Each row is a point on a landscape with many valleys, with its height.
From any point a ball rolls to the lowest of the 3 points nearest to it. It stops when none of these is lower. Distance is the straight distance between rows; heights are no part of it.
j_718: [190 186 142 129 165 121 147 165 170  98 199 144 122 154 159 107 169 155
 141 105 153 150 155 176 129 167 133 149 176 129 138]  height 307
j_16: [169 170 136 143 159 118 156 163 183 110 176 137 123 144 167 101 167 147
 133 123 147 160 154 159 124 172 126 167 181 107 146]  height 191
j_625: [146  43 130  68  90 111 138  58  98 115  98 113 167 140 155 156  93 159
 144 151  89 113 127  83 110  76 166  91 128 115  90]  height 346
j_872: [132  58 132  81  82 106 143  69  94 134  91 119 166 122 122 171  77 134
 127 148 123 103 142  89 138  49 151 115 115  90  83]  height 79
j_731: [ 56 162 127 106 203 128 120  78 126 157  71 128 131 104  61 118  99  70
 134  94 130 148 118 140 121 128 102 126 104 199 127]  height 472
j_843: [126 221 117 155 150 158 159 156 182 104 116 171 105 124 126 106 165 124
 127  82 130 130 136 186 146 160 108 134 159 149 169]  height 342
j_356: [129  75 152 113 101 137 127 114 103 145 101 110 158  88 104 138 103  94
 116 141 140 122 120  85 129  71 132 118 126 100  88]  height 278
j_999: [176 201 137 151 161 110 139 162 170  87 193 174 115 150 156 112 174 159
 142  81 167 127 169 169 131 181 115 141 192 133 159]  height 42
j_916: [140  82 156 111  90 138 130  94  89 148 103 103 155 110 119 137  94 111
 133 146 120 114 137  85 145  80 139 109 132 110  97]  height 361
j_914: [156 187 138 145 165 118 155 161 178  99 169 138 125 140 149 100 162 145
 133 114 138 151 154 169 123 173 124 151 188 111 148]  height 223
j_354: [123  98 170 111  95 147 110 111 107 155 125 107 134 101 124 131 110 108
 146 148  97 131 146 109 150 102 133 129 130 114 111]  height 262
j_472: [126  48 120  72  76 112 150  75  85 118 107 116 175 132 116 174  80 154
 123 164 123 114 134  88 126  60 171 105 101  79  73]  height 246
j_554: [112  67 147 104 101 133 110 103  74 134 134 114 139 163 196 152 123 155
 142 148  66 119 137 102 110 120 156 102 143 110 103]  height 454
j_730: [100 210 101 175 155 127 153 162 131 133 112 143 114 128  92 103 150  91
  99  51 160 119 119 168 172 161  95 146  94 205 165]  height 219
j_868: [104 119 150 113 124 129 104 119 123 169 136 119 108  91  80 111 136  87
 159 122 144 164 110 140 129 118 110 130 124 141 129]  height 220
j_214: [111  61 127 102  96 129 153  84  85 151  88 113 170  89  88 179  90 123
 101 164 158 115 117 103 115  65 142 103 106  80  68]  height 193
j_331: [128  42 116  64  86 107 154  60  94 112  97 115 168 142 127 161  88 155
 133 154 111 100 137  89 120  74 161  97 114  92  75]  height 234
j_887: [127  95 158 123 118 132 124 103 105 165 107 103 146  85 102 124 107  91
 123 141 139 144 126 107 130  89 110 129 134 121 104]  height 202
j_240: [ 93 120 108 126 180 117 125  82 137 155  48 122 144  98  53 107  76  67
 142 113 144 143 111 122  96 117  97 133  94 177 117]  height 456
j_81: [111  89 114 128 141 124 130 100 109 169  76 110 148  84  67 119  82  77
 120 137 160 127  94  97  86  94 117 122 106 121  91]  height 445
j_424: [200 149 136 145 117 147 142 189 149 110 184 131 139 165 204 108 144 143
 129 162 135 144 135 146 120 154 152 168 153 123 127]  height 204
j_839: [ 85  43 106  88  89 119 154  59  88 144  88 118 174 124 104 202 104 147
 123 184 127 138 130 100 118  64 138  90 103  68  64]  height 65
j_719: [ 75 160 119 103 199 125 133  65 135 154  48 121 141 105  66 111  92  53
 139  99 134 146 127 137 131 129  98 134  99 201 122]  height 513
j_509: [ 86  60 116 105 106 128 154 102  72 158  88 114 170  78  83 180  98 111
 115 164 148 117 115 107 102  72 130  99 107  77  61]  height 296
j_57: [106 217  96 178 136 127 151 178 143 128 119 147 111 135  99  92 153  93
 108  65 152 126 126 172 168 155 104 148 109 201 158]  height 163
j_619: [100 120 148 125 136 136 115 118 109 170 108 114 119  96  98 105 118  89
 143 133 150 162 115 123 128 112 106 128 129 127 118]  height 121
j_265: [119  63 148  97  93 129 120  95  78 133 117  96 149 152 182 154 126 141
 139 150  74 110 143 100 126 110 153 100 135 115 100]  height 399
j_197: [108  57 121  82  84 124 158  78  95 142  97 123 169 113 101 186  92 139
 114 164 141 115 131  94 122  51 144  96 107  70  76]  height 275
j_874: [ 68 190 120 151 192 102 105 137 114 135 115 145 106 122  79 132 164  98
 105  56 162 130 112 152 152 153 104 139  94 194 154]  height 432
j_65: [150 172 128 141 162 119 155 163 187 110 133 128 112 141 158 107 141 146
 135 123 125 143 148 164 123 165 110 167 177 106 154]  height 186
j_95: [195 132 120 151 114 121 146 175 145 112 172 111 151 160 192 120 130 152
 121 163 124 126 130 121 125 156 144 160 133 105 120]  height 241
j_986: [ 56 211 146 113 206 141 127  89 117 166  61 147 130  90  52 125 107  54
 135  79 145 124 150 169 170 120 112 132 101 224 132]  height 515
j_133: [198 158 140 119 153 138 140 175 170 101 207 140 122 159 179 110 160 163
 155 132 157 139 163 162 124 174 142 146 172 133 136]  height 184
j_76: [138  53 132  85  90 115 136  68  87 113 102 106 162 136 136 153  89 139
 129 145 100 101 135  85 137  72 149 110 117  99  88]  height 293
j_483: [139 205 128 151 155 137 157 159 193 107 136 156 100 136 142 105 166 137
 124 108 127 135 139 173 129 170 122 146 176 122 159]  height 369
j_92: [132  85 126 137 115 120 103 153  95 119 168 123 134 154 181 158 131 168
 106 158 108 111 121 116 116 133 160 125 112 104 121]  height 465
j_456: [132  87 163 114 101 138 120 102 103 147 109 111 140  98 119 129 103  92
 142 148 125 131 141  87 138  83 126 118 132 114 102]  height 268
j_561: [ 95 132 133 132 130 121 100 130 131 158 135 130 110 109  76 120 157 109
 148 106 152 151 112 150 147 132 103 125 122 148 156]  height 127
j_321: [210 127 108 136  70 153 141 165 135  89 176 138 144 181 218 128 136 155
 119 169  98 119 130 113 138 133 164 129 125 112 134]  height 556
j_661: [113 113 158 115 115 135 112 117 112 171 120 107 125  90  93 106 119  89
 151 139 144 154 125 122 135 105 117 125 128 125 116]  height 164
j_61: [200 115 107 149  69 157 154 148 140  88 174 136 130 179 218 141 126 162
 118 175  98 117 116 103 139 125 159 126 122 103 138]  height 483
j_452: [ 91  86 106 133 138 129 139 103 104 171  69 116 149  81  62 125  80  89
 134 138 153 121 107 108  69  94 122 119  87 121  90]  height 103
j_847: [148 216 145 158 172 118 140 161 187  94 162 174 109 142 142 112 171 152
 126  83 157 123 156 165 122 170 110 151 202 135 162]  height 355
j_392: [188 160 132 129 137 130 145 158 164 104 195 126 135 161 181 110 153 146
 142 148 142 155 139 166 124 159 141 167 164 119 139]  height 75
j_762: [138  33 137  94  86 116 122  82  78 118 119 106 151 170 186 143 125 156
 139 159  76 125 121  76 103 102 154  75 145 110  97]  height 230
j_564: [130  83 153 122  93 126 128 106 104 164  99 110 160  87  90 132  97  92
 117 146 159 127 108  95 118  81 124 124 120 109  81]  height 259
j_794: [182  89  93 136  62 146 136 146 126  80 184 141 136 184 196 157 130 180
 111 177  97 106 110  97 130 118 164 101 114  84 153]  height 480
j_549: [101 155 108 138 137 123 112 133 144 131 140 129  93 104  66 112 147 124
 130 101 157 126 112 153 152 144  97 123  98 156 160]  height 233
j_648: [127 182 105 163 136 136 146 148 186 110 122 133  96 121  95  89 139 138
 110  99 122 124 120 159 164 161 109 138 126 138 175]  height 508
j_241: [130  72 147  96  86 120 141  86 105 132  95 101 165 121 129 151  85 129
 118 149 122 104 130  86 136  69 150 111 129  94  91]  height 301
j_379: [130  42 139 106  76 117 121  84  77 111 129  97 148 185 198 152 147 154
 133 171  80 155 109  92 114 105 153  68 142 104 101]  height 317
j_723: [ 94 112 106 128 161 113 123  86 123 161  63 113 142  88  51 116  78  81
 135 124 153 132 112 105  82 106 117 134  85 149  97]  height 507
j_891: [203 102  90 140  53 155 143 140 141  69 176 149 140 184 214 143 126 181
 129 174  83 113 109  84 128 122 159 106 132  75 155]  height 451
j_358: [113  77 142 105 103 129 112 124  78 141 132 113 132 148 177 151 126 160
 138 142  73 120 143 112 115 125 161 113 125 100 109]  height 477
j_451: [104 132 140 114 130 140  93 121 119 157 145 112 104  95  85 121 145 108
 147 123 155 162 118 136 144 129 108 121 117 127 145]  height 206
j_297: [108 101 162 112 117 140  94 127 105 148 145 121 115 106 122 141 121 138
 149 145  98 114 146 131 134 131 148 132 127 112 123]  height 582
j_896: [128  71 112 109  69 139 117 115  79 118 182 113 146 183 196 165 152 173
 125 168  99 138 102 104 130 111 153  84 126  83 119]  height 258
j_490: [103 108  98 121 157 122 127  91 130 167  62 116 134  92  57 107  72  71
 132 121 148 133 111 120  91 115 105 134  98 155 104]  height 129
j_243: [141  68 143 102  93 123 144  96  97 148  97 120 162  98 108 153  81 118
 110 147 141 105 133  89 129  62 141 109 117  96  82]  height 61
j_302: [149 143 129 151 143 100 137 157 167 113 133 111 100 131 147 114 122 151
 106 140 114 122 137 140 137 166 111 171 136 109 149]  height 493
j_932: [144 249 123 174 172 149 133 182 168  99 143 194  90 126 123 116 179 133
 124  59 157 102 153 172 125 164 103 124 194 179 170]  height 576
j_944: [125 229 103 165 149 166 157 168 172 110 107 172 103 117 110 103 166 112
 133  67 150 123 141 186 146 159 111 140 157 160 170]  height 257
j_203: [175 157 133 138 139 123 147 171 165 117 167 122 129 153 179 109 149 148
 130 141 136 147 139 151 128 167 134 180 160 105 134]  height 117
j_611: [109 124 152 116 122 135  93 129 128 151 147 122  96  96  88 126 141 117
 155 137 143 147 131 136 141 125 119 124 118 123 146]  height 282
j_247: [124 223  90 172 129 158 158 166 161 120 117 159  92 116 107  90 154 109
 133  76 148 128 135 171 162 156 118 142 129 168 179]  height 217
j_87: [165 151 144 152 142 118 142 174 156 113 146 117 126 153 170 101 129 155
 118 146 126 137 133 137 125 159 124 179 141 105 130]  height 151
j_298: [ 51 209 135 117 212 145 120 104 116 163  78 144 128  91  69 139 124  72
 131  63 138 124 132 174 147 136 108 129 104 220 137]  height 363
j_333: [ 65 207 140 108 197 138 136  77 129 165  60 131 140  89  55 124  98  51
 132  78 138 128 150 158 162 115 107 125  95 221 127]  height 590
j_666: [ 50 191 128 109 204 135 121  91 131 162  65 130 130 109  59 129 118  62
 139  79 129 143 131 151 137 132 112 129 108 203 138]  height 463
j_117: [131  97 153 117 100 126 124 109 102 157 103 103 152  93 103 123 104  86
 126 141 142 140 119 100 128  85 124 119 124 113  99]  height 222
j_114: [134  60 154  96  93 118 127  87  98 120 100 108 162 133 142 153  89 141
 138 139  90 110 142  86 136  84 153 109 132 101  93]  height 425
j_454: [140 187 129 153 157 131 161 154 188 120 122 139 109 130 139 107 161 140
 121 114 129 132 136 164 121 168 107 152 175 113 168]  height 305
j_743: [156 165 126 149 158 118 154 165 180 109 147 127 126 139 160 107 152 146
 122 136 121 152 146 149 124 176 120 166 173 114 146]  height 154
j_389: [134 224 124 156 166 144 155 157 186 106 116 174  99 127 134 104 165 133
 130  92 130 127 144 166 136 166 113 139 184 128 162]  height 438
j_17: [ 59 166 125 114 195 128 114 103 110 157  80 122 120 104  77 120 141  74
 137  80 146 152 115 146 120 137 114 128 114 189 128]  height 455
j_601: [155 179 133 149 150 121 163 150 189 117 120 142 117 132 150  94 150 150
 116 119 130 141 141 153 138 167 116 157 166 116 161]  height 243
j_109: [115 110 160 122 121 137  98 140 136 140 149 121 101 101 108 139 129 149
 147 135 111 107 138 139 135 155 127 138 116 101 137]  height 727
j_706: [169 122 130 153 131 108 128 167 145 117 157 104 124 145 165 120 121 155
 113 143 120 119 125 122 122 157 135 171 132 103 120]  height 209
j_310: [189 108 113 148  82 135 133 166 131  93 181 118 136 176 203 129 127 154
 113 166 123 126 116 105 132 125 145 149 117 112 122]  height 433
j_178: [ 51 196 129 140 213 111 107 129 113 147 103 151 110 113  70 126 156  87
 104  51 156 126 114 155 137 156 103 132  94 199 141]  height 473
j_204: [153 226 146 179 174 119 131 178 163  84 173 189 106 139 139 123 175 154
 125  52 181 104 164 152 131 188  86 131 196 154 159]  height 286
j_812: [217 145 117 138  88 162 138 172 148  94 188 145 124 185 214 132 133 141
 146 164 112 130 126 122 134 144 161 135 143 123 136]  height 634
j_569: [214 105  91 139  58 142 140 147 137  79 180 146 140 174 215 149 132 166
 112 178  89 109 113  96 139 126 159 105 118  91 144]  height 457
j_652: [133 181 118 155 145 138 149 156 190 106 120 131 101 123 117  89 138 137
 115 113 119 127 127 154 139 168 109 137 141 123 157]  height 400
j_717: [157 246 142 186 170 127 124 185 163  84 166 191  87 123 132 115 166 142
 139  49 167  93 172 154 137 193  78 131 191 181 165]  height 135
j_772: [119 229  97 166 143 156 167 167 153 124 110 161 109 130 101  90 151  90
 112  61 156 125 124 184 159 153 102 146 128 188 171]  height 161
j_450: [ 58 192 136 109 216 133 117 103 122 155  80 152 120 107  65 130 132  75
 132  62 131 147 129 163 137 128  95 131 110 210 129]  height 334
j_425: [ 49 184 129 102 206 125 106 111 110 160  90 137 127 102  62 135 137  86
 122  66 138 132 121 160 128 149  99 129 111 209 139]  height 86
j_766: [119  86 160 108 103 135 105 111  91 142 131 114 139 132 156 150 107 142
 143 149  78 102 151 116 135 124 156 127 128 110 111]  height 488
j_654: [ 79 149 125 131 165 117 101 127 130 151 128 128 108 102  77 118 166 110
 124  86 167 154 102 143 139 137  97 119 105 168 147]  height 256
j_962: [ 74 198 120 165 187 107 125 156 112 136 104 149 116 116  81 127 150  95
  96  59 159 112 106 159 155 153  87 146  85 206 152]  height 528
j_320: [194  86  94 135  58 140 123 137 140  73 180 140 137 182 206 156 125 178
 120 172  87 112  97  83 130 116 162 101 120  81 150]  height 505
j_869: [126  87 138 135 121 120  98 148  93 122 166 119 131 151 174 163 127 169
 114 148 104 108 123 115 101 136 150 143 109 108 119]  height 360
j_88: [ 77 138 127 107 173 126 110 104 119 165  87 118 117 109  84 103 137  74
 138  95 152 173 109 136 117 128 101 120 121 174 127]  height 366
j_987: [ 72 150 127 122 162 130 101 119 126 164 122 124 112 102  79 117 158  99
 132  99 160 175 107 142 128 126 109 117 119 157 149]  height 261
j_545: [115  97 159 114 116 129 102 146  94 145 146 117 111 126 156 144 115 158
 133 147  90 110 147 130 116 131 157 136 130 101 124]  height 703
j_324: [111 124 129 123 132 131  99 136 143 135 151 121  89  99  74 129 138 122
 132 132 136 128 132 146 152 143 117 134 109 117 154]  height 398
j_163: [117  46 132  95  98 128 117  93  76 122 127 104 153 166 186 152 121 139
 134 161  76 123 134 102 110 116 161  92 147 107  96]  height 321
j_257: [121 106 143 137 135 124  95 154 117 119 158 122 111 115 135 147 117 170
 130 152 111 104 139 126 117 141 147 149 106 109 129]  height 448
j_739: [ 80 125 137 123 150 129 104 117 118 169 121 117 116  97  82 112 136  86
 146 110 154 170 115 145 133 121  88 119 127 147 136]  height 285
j_831: [ 89 140 129 116 176 122 116  89 114 168  77 113 132 103  81  99 118  71
 143 103 141 162 104 133  97 127  95 123 122 169 124]  height 279
j_708: [116 107 158 122 127 138 109 120 115 170 128 121 120  92  92 106 127  83
 151 137 142 160 113 132 140 113 102 123 136 127 118]  height 170
j_420: [111  67 133 108  97 124 103 114  81 131 145 111 146 161 198 164 133 161
 139 148  85 123 129 113 111 125 157 103 134 109 111]  height 391
j_975: [ 93 189  98 164 144 111 134 158 131 124 116 148 105 128  83 107 150  98
 104  67 167 118 120 159 174 157  96 139  92 177 165]  height 328
j_174: [110 101 161 120 109 140  87 138 122 138 139 121 102 111 118 133 117 151
 151 152  95 119 144 136 132 140 151 143 125 102 127]  height 688
j_630: [124  94 142 139 125 118  96 163 119 124 159 110 120 138 159 150 117 167
 118 151 105 107 127 123 116 141 145 158 110 107 129]  height 98
j_404: [ 72 152 115 108 182 117 125  91 124 159  64 114 130 105  78  99 110  71
 132  84 144 151 120 136 113 126  96 126 113 189 132]  height 374
j_180: [125  60 140  98  89 126 144  90 100 141 101 114 168 110  96 173  83 122
 108 150 144 110 131  92 122  53 149 102 111  87  86]  height 210
j_758: [132  69 158  96  87 125 127  96  91 143 114 108 149 128 146 134 104 133
 151 148  86  99 149  97 149  91 159 116 141 109  97]  height 512
j_798: [176 137 130 148 135 109 139 175 151 109 157 109 130 154 179 118 130 154
 113 150 121 136 122 128 120 153 133 180 130 108 126]  height 185
j_726: [159 106 115 159 108 106 117 175 122 113 169 114 138 169 191 139 115 166
 107 160 122 119 121 117 122 134 144 150 108 108 120]  height 368
j_206: [103 110 166 124 108 146 106 126 117 161 141 118 116 104 112 126 120 125
 151 145 113 139 146 125 152 118 136 134 128 110 130]  height 478
j_507: [141 226 124 156 172 138 140 162 181  99 135 188 102 132 130 113 177 137
 125  63 148 118 157 166 129 169 103 131 195 143 167]  height 504
j_50: [107  71 135 109 103 129 142  92  87 161  93 115 163  94  86 151  97 109
 103 149 159 119 116  86 109  64 132 109 115  93  80]  height 297
j_429: [211 148 136 139 110 149 152 174 149 104 186 131 136 166 198 114 139 144
 138 166 131 145 127 138 124 153 158 149 144 132 122]  height 213
j_433: [129 240  94 163 148 169 160 181 161 117 111 165 104 130 106  91 149  96
 133  67 154 117 141 188 149 150 108 139 142 183 172]  height 205
j_19: [137 248 118 166 164 166 144 175 173 112 122 193  99 110 127 117 174 125
 135  68 142 113 141 177 130 160 108 143 184 162 160]  height 615
j_646: [110 176  98 152 135 133 134 154 158 113 124 140  94 123  85  99 161 112
 111  80 149 118 120 165 161 146  97 132  95 166 166]  height 466
j_308: [ 68 171 119 140 170 103 104 138 122 154 114 136 103 117  66 123 161  99
 119  69 162 145 114 156 136 146  99 131 107 190 154]  height 87
j_925: [ 92 119 132 116 157 127 118  92 123 162  79 102 127  93  89  96 108  64
 139 120 141 158 108 116  94 105  99 126 126 157 118]  height 82
j_484: [ 90 165 104 144 154 116 111 142 127 128 134 144  94 113  65 112 167 105
 116  76 172 132 115 149 154 142  98 128  93 179 166]  height 347
j_727: [152 200 140 149 174 123 142 156 183  92 158 171 122 145 155 107 167 148
 135  98 137 141 159 167 125 171 114 149 196 126 156]  height 287
j_512: [185  80  89 125  50 137 130 119 128  78 191 143 137 177 202 157 137 191
 118 172  94 113 102  81 137 118 161  91 112  82 149]  height 527
j_624: [134  30 133  79  91 108 130  68  91 100 114 104 156 178 194 141 122 161
 138 166  79 136 115  93 109  92 148  78 135 106  91]  height 99
j_797: [155 210 142 159 174 107 136 163 176  85 172 173 114 131 141 112 176 159
 130  80 158 125 161 160 134 177 101 135 200 145 158]  height 308
j_296: [126 137 128 140 133 125 104 144 160 119 137 110  93 108  95 109 146 154
 118 130 128 106 136 145 137 153 113 145 108 122 158]  height 312
j_800: [111  40 106  59  77 108 150  57 104 124  97 119 170 145 114 191  89 164
 136 181 125 129 144  98 125  63 165  96 101  77  69]  height 300
j_574: [114 100 154 131 120 131  92 145 116 135 151 124 114 113 144 146 118 161
 124 153  90  98 132 128 115 140 145 149 126 105 130]  height 654
j_215: [111 118 158 116 110 141  87 128 128 155 152 114  90  96  94 124 131 112
 155 139 123 139 135 137 147 120 118 123 123 123 145]  height 365
j_399: [123 140 114 137 135 125 117 144 170 127 134 125  89 104  81 102 136 136
 123 121 142 118 123 155 163 147 103 131 103 129 163]  height 119
j_585: [ 74 156 121 102 192 118 125  83 126 162  67 128 131 112  73 109 119  65
 134  97 129 162 116 140 117 137  95 127 113 187 132]  height 421
j_328: [116  83 163 106  97 133 113 103 102 151 122 117 133 117 135 139 107 130
 160 153  87 113 154 105 139 100 152 123 133 114 108]  height 370
j_459: [152  79 118 142  84 116 105 160  91 116 183 121 144 172 189 156 137 174
 104 166 115 116 114 118 116 125 166 130 117 101 124]  height 327
j_73: [116 116 161 114 108 148 110 112 108 164 128 105 134  86  97 123 111  92
 149 148 123 140 132 112 148 102 121 142 124 125 116]  height 200
j_467: [ 93 118 117 117 173 118 125  89 117 165  56 108 134  91  61 105  94  71
 138 119 155 152 117 123  84 119  98 126 105 161 114]  height 494
j_756: [115  90 135 125 128 138 125  98 106 164  81 102 147  89  91 109  90  76
 128 132 153 147 100  97  91  86 112 122 115 130  96]  height 503
j_338: [206 162 139 129 131 140 147 172 151 102 197 140 123 162 185 108 154 149
 152 151 139 154 144 150 126 153 148 154 155 129 131]  height 134
j_582: [138  79 101 131  74 127 108 147  98 110 179 127 146 179 205 166 140 176
 104 171 100 124 112 108 125 123 163 103 115  93 126]  height 137
j_274: [138  80 159 107  80 138 129  95  93 136 103 111 153 109 131 138  96 122
 139 148  97 111 142  91 148  83 143 116 138 111  93]  height 467
j_124: [122 133 135 135 139 125 105 149 157 128 147 114  85 106  98 123 132 165
 127 141 113  97 127 136 135 151 127 153 112 109 158]  height 541
j_988: [133 204 112 154 148 145 156 159 195 107 117 153 102 127 129 101 151 130
 120 110 129 128 145 169 147 162  97 143 162 130 169]  height 471
j_334: [ 79 171 113 144 168 106 110 145 127 136 128 142 111 119  79 121 163 100
 109  71 169 134 113 155 139 146  99 134 102 184 157]  height 270
j_104: [ 83 134 105 116 187 124 127  76 141 156  48 119 130 104  51 100  82  60
 136 112 134 137 134 126 119 119 107 133  89 189 117]  height 531
j_380: [139 160 123 155 143 112 135 157 171 111 119 112  94 119 113 110 133 155
 118 136 113 114 126 145 145 169 114 147 125 122 157]  height 408
j_394: [158 223 146 165 170 107 128 166 168  84 166 186 114 136 142 118 173 161
 137  62 160 113 171 152 139 169 100 137 202 146 166]  height 397
j_195: [113  87 131 138 123 126 130 108  94 154  92 108 155  81  75 120  93  88
 116 143 158 134 111 103  97  77 123 116 112 114  92]  height 441
j_147: [140 175 126 148 147 116 147 160 189 108 115 123 108 122 135  94 139 156
 114 123 121 126 133 150 146 178 112 157 146 126 160]  height 306
j_870: [106 108 127 127 147 120 126  91 113 163  63 100 128  92  75  96  98  75
 138 118 157 155 103 108  85 113 100 126 105 151 102]  height 389
j_53: [130 122 149 140 138 123 100 150 141 126 140 109 100 111 116 129 119 163
 122 146 112 112 135 138 121 154 132 164 116  98 143]  height 733
j_801: [ 55 179 127 125 193 112 105 124 113 146 106 140 108 114  66 133 156  91
 121  74 162 138 106 163 141 152  99 127 102 203 144]  height 322
j_742: [216 110 103 138  64 147 150 136 160  71 167 159 131 189 228 133 127 177
 141 176  57 118 123  72 119 141 161  97 144  78 151]  height 122
j_997: [ 73 155 122 119 174 111  96 123 122 152 120 137 112 118  70 115 164  86
 129  74 159 155  98 147 133 133  97 116 106 179 139]  height 281
j_724: [112  38 116  72  79 110 148  63  93 133 100 122 179 128 108 194  84 151
 123 175 135 120 138  91 122  63 157 102  95  70  74]  height 276
j_780: [154 107 138 150 113 117 114 167 121 120 164 115 124 156 180 146 121 167
 109 152 111 107 114 129 117 146 152 157 114 106 135]  height 367
j_617: [125 196  98 157 134 144 161 144 181 111 114 136 104 121 104  93 150 114
 115  78 136 124 124 171 156 164 106 138 138 153 175]  height 616
j_156: [123  62 132 122  85 117 110 105  77 127 148 117 151 182 199 162 143 164
 125 167  87 136 127  98 118 118 156  91 137  96 107]  height 318
j_761: [207 135 120 144 110 156 153 168 141 104 182 128 134 164 206 117 129 147
 131 165 125 138 137 128 129 162 158 155 147 120 123]  height 271
j_411: [139  43 130  77  93 114 148  63  98 115  98 117 164 137 125 164  85 149
 124 155 114 112 138  78 129  68 165 101 117  95  82]  height 192
j_171: [157  72  98 127  56 133 110 126 116  88 204 134 139 187 186 167 139 184
 123 172 101 135 112 100 133 115 153  84 120  71 140]  height 564
j_836: [164 110 127 158 122 109 117 170 133 118 159 105 138 151 176 136 124 160
  96 146 120 121 127 123 113 148 139 165 125 105 126]  height 269
j_340: [181 177 153 137 162 115 137 159 167  92 210 161 118 156 165 104 166 164
 154 101 166 135 162 168 126 170 122 137 183 135 139]  height 352
j_236: [119  80 131 123 104 120 101 139  89 137 153 119 132 157 184 163 129 162
 120 155  97 108 125 118 111 140 155 130 128 102 116]  height 484
j_638: [109 103 130 123 147 125 132 103 116 168  71 103 142  84  83  99  85  77
 132 129 155 142 108  99  88 108 106 122 119 141  92]  height 557
j_100: [139  33 138  87  91  98 127  70  87 116  98 112 160 164 175 140 111 158
 141 151  78 113 131  82 120  92 173  73 134 103  90]  height 260
j_344: [104  76 128 130 127 134 140 104  90 170  81 106 152  75  79 125  83  96
 115 148 158 122 101 102  76  93 127 120  97 114  82]  height 479
j_716: [ 94  48 104 106  93 128 159  74  87 157  92 109 178 109  86 191 101 130
 107 177 139 120 119 105 110  63 141 101 105  72  60]  height 116
j_371: [140 235 135 170 178 138 131 170 173  95 139 204  88 125 133 122 175 141
 125  72 162 114 159 169 125 159 108 127 203 156 165]  height 539
j_678: [164  95  99 136  74 135 118 146 107  95 183 131 140 188 195 161 132 172
 101 170 111 121 103  98 128 121 170 111 117 101 136]  height 277
j_166: [115 133 138 128 136 137  97 137 141 131 146 120  82  90  92 126 140 130
 142 132 124 117 125 136 142 143 121 138 107 121 155]  height 519
j_538: [ 73 165 105 103 191 120 133  60 136 158  44 130 141 101  40 116  88  55
 126  93 137 138 136 137 140 112 100 134  93 203 125]  height 543
j_186: [140  26 123  77  87  99 142  74  86 102  92  90 148 166 177 136 111 171
 140 158  84 127 122  84  97  94 155  75 131 102  97]  height 251
j_825: [135  30 110  68  92 104 149  60  95 102  89 114 162 155 147 147  85 167
 131 161 103 121 135  86 117  72 163  95 112 100  77]  height 283
j_44: [184  96  97 143  72 137 125 157 130  96 182 128 143 183 198 152 136 176
 111 170 112 118 119  98 129 120 163 116 115 108 135]  height 385
j_725: [219 116 110 132  66 158 147 144 150  72 169 159 127 188 237 134 143 168
 141 178  70 119 120  79 119 143 159 106 145  96 150]  height 266
j_395: [114 207  89 174 142 147 162 167 153 116 119 152 104 123 101  86 149  99
 117  66 155 124 127 173 173 154 107 134 107 189 163]  height 85
j_468: [227 132 119 141  81 171 137 160 131 101 183 152 124 191 216 130 132 155
 149 180  93 123 140 112 123 141 161 126 146 119 136]  height 645
j_36: [114 117 160 118 116 131 120 113 109 174 113 105 132  93  96 108 113  86
 140 150 141 149 125 114 130  99 115 123 125 131 110]  height 171
j_672: [ 77 136 135 113 157 131 104 108 108 163 106 115 119 106  83 109 142  78
 132 106 150 170 109 134 120 130  92 114 133 168 131]  height 341
j_741: [209 105  94 140  58 144 146 146 140  76 173 151 136 190 213 137 130 173
 129 175  88 111 122  85 137 127 163 117 130  92 148]  height 396
j_604: [141 168 117 156 149 123 156 157 183 111 136 121 109 127 140  98 135 145
 117 130 122 131 135 157 126 166 115 161 151 110 146]  height 239
j_442: [119  89 141 124 117 116  99 146  92 126 151 108 128 146 169 166 135 167
 123 151  95 107 135 114 109 131 154 138 113 103 113]  height 464
j_223: [200 119 122 151  93 133 141 169 129 103 181 122 138 178 208 128 139 146
 117 162 126 133 117 126 135 146 153 152 123 124 120]  height 337
j_859: [ 85  62 112 134 114 133 142  96  92 170  87 107 166  81  80 159  97 103
 116 151 153 121 106 110  86  77 145  96  93  90  66]  height 436
j_883: [148 115 132 139 121 107 110 168 126 120 154  99 118 129 157 138 117 165
 117 153 111 100 119 124 114 155 140 161 110 102 133]  height 326
j_27: [195  90  91 132  57 142 133 128 146  64 176 149 143 192 208 155 129 188
 130 178  68 108 112  70 127 132 164  90 119  67 154]  height 536
j_553: [133 143 141 145 132 113 119 157 163 115 132 115  93 116 122 116 127 151
 117 143 113 111 134 142 129 160 127 158 120 112 146]  height 542
j_111: [105 112 159 118 121 130  88 130 131 150 154 115  89  99  91 127 124 135
 149 144 122 118 134 140 145 127 133 139 119 107 145]  height 506
j_185: [114  79 128 131 119 128 136 102  88 160  83 116 152  85  84 134  91  91
 121 143 162 116 100  94  95  74 122 110 109 100  79]  height 390
j_949: [ 92 140 121 124 147 116  97 124 126 146 133 141 103 104  77 111 153 109
 121  97 163 165 112 137 141 135 103 126 101 148 154]  height 194
j_292: [159 190 142 137 163 122 147 166 182 101 173 162 125 145 162 111 176 155
 140 103 163 142 154 169 120 165 120 150 188 115 153]  height 255

Call two points neighbours if one is among the 3 nearest of the other. Go from one point of each pair to the other, from neighbour to neighbour, staying as low as possible. Name the highest point that can't be avoided.
j_490 and j_561 => j_467
j_582 and j_869 => j_310
j_619 and j_925 => j_88
j_399 and j_308 => j_997
j_243 and j_411 => j_724
j_399 and j_561 => j_549
j_561 and j_619 => j_868
j_999 and j_717 => j_797
j_624 and j_582 => j_156
j_243 and j_839 => j_180

Where does a ball stop that starts at each point below?
j_389 => j_395
j_95 => j_392
j_553 => j_743
j_726 => j_392
j_916 => j_619
j_19 => j_395
j_780 => j_392
j_109 => j_561
j_812 => j_392
